The views of a scene show one set of named points, each view turned or mirrored, shifted and resized as a whole, with a little noise and some points left out.
In the rows, zero is written as 128.

Scene 1
View 1
(150): [142 173 116 140  89 136  49 173 202 116 132 123 100 123 109 131 123  46
  54 180  44 122 150 117 114 160 117]
(200): [135 154  81 114 126 138 120  84 147 135 141 154 128  90 124 161 127 136
  69 158 115 118 149 156  70 124 115]
(185): [136 153  81 128 123 132 123  96 151 125 133 157 135  96 129 177 133 130
  69 160 110 109 155 121  84 151 109]
(240): [126 128 135 154 122 160  94 143 224 133 160 147 138 100 119 155 127  70
  70 168  84 119 161  90 116 182 145]
(65): [125 159 100 134 111 140  80 124 210 126 136 149 123 108 123 139 125  79
  78 165  87 133 135 115  96 161 125]
(100): [153 153  36 132 121 106  87  88 158 133 123 159 130 110 119 163 150 153
 125 195  97 120  93 126  52 165  99]
(85): [129 152  85 147 110 126 131 117 151 109 118 168 148  96 140 202 141 109
  55 160  97  99 174  58 111 190  99]
(110): [133 124 102 137 140 147 171  89 138 132 151 171 165  75 137 211 138 157
  60 153 130  90 187  92  92 166 115]
(42): [153 141 122 129 121 154 141 126 123 129 157 131 126  90 115 187 129 132
  29 162  88  84 205 144  98 129 111]
(103): [154 150  62 114 131 127 108  80 139 145 143 146 122  98 113 157 138 166
 101 180 107 115 121 180  46 120 107]
(210): [162 153  65 133 104 124  61 124 175 138 141 138 106 107 103 136 137 107
  97 203  78 122 117 142  74 153 123]
(249): [101 169 135 137 159 149 118  97 223 118 123 163 159 135 144 171 129 135
 116 117  83 142 100 134  71 151  93]
(121): [132 151 138 125 123 164  89 133 206 135 161 131 114 107 114 129 113  85
  61 157  78 126 154 165  95 124 137]
(223): [143 140 105 143 120 147  65 136 219 141 156 138 121 113 106 134 129  87
 101 191  77 127 120 131  87 165 138]
(213): [107 137  81 121 155 144 127  51 203 142 145 183 159  94 142 158 131 147
 120 143 141 144 108 129  60 152 127]
(214): [139 148 139 131 134 159 118 127 172 132 156 131 130 107 115 164 124 121
  59 151  80 107 163 158  90 128 115]
View 2
(42): [ 92  83  82 143  95 164 174 125 102 161 187 134 189  59 164  88 148  93
 124 133 113  71 137 148  84 122 110]
(150): [ 51 114 165 141  96 138 151 141  64 211 189 154 154 150 127  74 138  37
  97 136 175  66  36 132 100 137 142]
(210): [ 86 129 133 129 137 136 139 167 107 154 176 141 154 124  95 120 155  72
 131 128 149  95  47 126 148 141 141]
(85): [ 71  48 121 142 103 105 142 138  89 121 143 103 133  66 170  69 124  87
 146 148 147 107 104  88  85 120 141]
(249): [ 56 109 113  91 117 104 120 173 131 188  67 117 135 118 134 126  70  65
 142  85 153  84 115 108  95 115 111]
(185): [ 84  92 104 124 113 125 142 152 114 135 151 125 151  74 143 100 132  95
 154 135 136 103 112 116 109 126 119]
(121): [ 75 130 134 119 112 173 150 142 116 203 175 175 175 128 130  99 112  53
 134 102 163  59  93 139  99 132  99]
(214): [ 82 105 102 123 109 159 157 142 117 185 157 146 181  97 143 103 121  74
 121 103 131  64 123 144  89 125 105]
(223): [ 78 112 151 137 142 152 142 155 111 172 161 151 156 140 102 113 125  47
 128  90 171  77  55 113 124 132 134]
(110): [101  40  88 145 121 143 154 130 122 103 138 109 159  34 174  91 126 102
 161 115 123 102 152  97  83 112 118]
(100): [ 87 121 109 121 148 100 129 188 117 123 133 103 138 105  87 146 156  88
 140 122 130 124  56 110 170 137 156]
(103): [ 98 139  79 107 132 131 140 176 139 135 150 130 168  81 108 146 157 108
 157 128 109 108 108 137 154 136 115]
(65): [ 67 108 153 126 119 134 135 151 104 175 156 150 143 126 128  91 115  54
 141 119 177  87  64 107 107 130 126]
View 3
(103): [ 85  84 146 171  99  87 108 133 132 168 136  62  85 149 150  84 120 133
  87 102 148 130 106 136 154 117  96]
(213): [ 98 100 173 168 137  82 158 131 108 174 160 104  99 169 156 141 116 139
 104 126 160 132 136 155 182 117 147]
(200): [ 85  90 134 172 129  85 121 113 126 172 133  68 116 155 139  84 126 144
 115 111 135 126 131 151 158 132 105]
(150): [ 47 117  82  89 129 148  78 117 130 109 134  75 163 104  86 105 162 125
 146 166 125 113 144 166 150 132 112]
(100): [ 75  80 168 148 108 130 106 149 106 156 165  77  66 145 135  88 114 108
  90 134 158 122 112 162 153  92 117]
(110): [ 82  67 152 211 140  78 138  86  81 217 141  83 120 170 133  76 142 153
 144 168 115 144 126 193 184 133 104]
(210): [ 52  89 124 124 103 123  97 135 135 129 161  73 105 127 110  95 138 107
 116 132 145 119 114 140 144 120 114]
(240): [ 50 103 109 126 132 108 124 102 110 145 159 102 161 132  98 137 171 131
 162 192 127 137 136 172 184 143 128]
(185): [ 84  88 139 167 136 101 117 108 106 177 135  72 117 151 131  81 133 142
 124 139 130 127 137 174 162 123 108]
(65): [ 65 112 115 118 135 122 114 119 121 131 150  87 140 132 110 121 145 129
 136 151 139 120 145 162 163 126 133]
(223): [ 52 105 115 113 108 116 109 127 132 125 161  94 130 124 108 135 153 114
 128 162 147 128 121 145 167 129 124]
(214): [ 71 107 103 152 111  83 106 104 132 159 120  72 151 131 124 113 161 150
 130 149 125 141 121 148 176 146  88]
(249): [110 139 152 129 132 104 119 134  97 163 117  97 121 135 161 163 129 161
  95 159 154 143 147 177 195 104 120]
(85): [ 70  79 140 166 159 132 111  98  71 186 143  77 127 150 107  67 141 140
 153 181 116 126 149 217 169 117 115]
(42): [ 71  80 103 187 119  79 102  84 120 189 111  57 148 141 120  64 159 156
 144 149 106 141 117 168 170 150  73]
(121): [ 68 121  90 123 117  88 112 109 147 134 125  82 163 126 120 133 161 146
 134 138 130 131 132 136 166 151 108]
View 4
(185): [137 144 161 145 156  98 201 114 114 143 126 125 158 128 142 103  91 117
 142 124 127 138 132 145 158 153 133]
(85): [118 160 210 126 139  97 213  89 120 135 114 127 187  97 143 148  78  85
 142 118 108 159 124 142 177 139 157]
(213): [149 159 164 126 194  92 171 111 107 185 154  85 150 177 133  96  94 121
  89 144 186 158 118 133 145 172  95]
(150): [ 99 121 129 100  58  97 169 202 171 152 135 162 197  52 100 116  93 120
 118 121  92 138 150 132 168 156 145]
(200): [152 138 134 156 163 101 186 121 106 147 134 132 144 140 144  79  99 133
 141 125 137 129 141 147 147 156 125]
(121): [116 128  84 133  90 124 160 156 118 164 146 162 164 102 109  70  93 128
 115 105 131 130 123 119 155 172 135]
(103): [156 133 126 153 188 108 209 149 121 148 121 110 126 162 140  70 102 155
 151 139 129 106 141 147 131 166  97]
(240): [110 164 140 102  80 116 169 137 136 173 130 151 184  85  99 132  59  88
  83 121 127 164 118 108 159 178 144]
(65): [121 137 147 109 107  93 164 165 147 167 143 136 181  94 111 112  92 117
 103 134 130 150 139 134 160 161 130]
(214): [111 132 104 142 114 131 190 122 106 155 131 149 159 117 119  79  92 123
 133  97 125 125 104 118 161 174 136]
(223): [122 145 122  99 105 111 178 187 157 174 132 129 164 107  97 111  77 124
  93 140 123 138 138 116 148 186 109]
(110): [139 175 175 161 168 119 221  46  78 139 106 128 149 139 151 123  61  85
 138 114 134 151 106 132 160 159 150]
(100): [145 143 179 116 191  91 221 171 160 154 116  77 147 153 132 113  98 143
 137 157 115 121 149 147 142 163  86]
(249): [ 82 124 158  94 155 104 177 128 118 189 168  86 190 150 119  88 129 130
 104 110 167 145  79 114 183 166 101]
(210): [142 139 133 119 129  99 195 196 164 154 118 123 151 111 116 105  86 143
 125 153 104 121 162 138 135 172 106]

In a view up to two points have been moved. Name them for each view, in the order of its rows, or write -.
view 1 => -
view 2 => (85), (100)
view 3 => (214)
view 4 => (121)
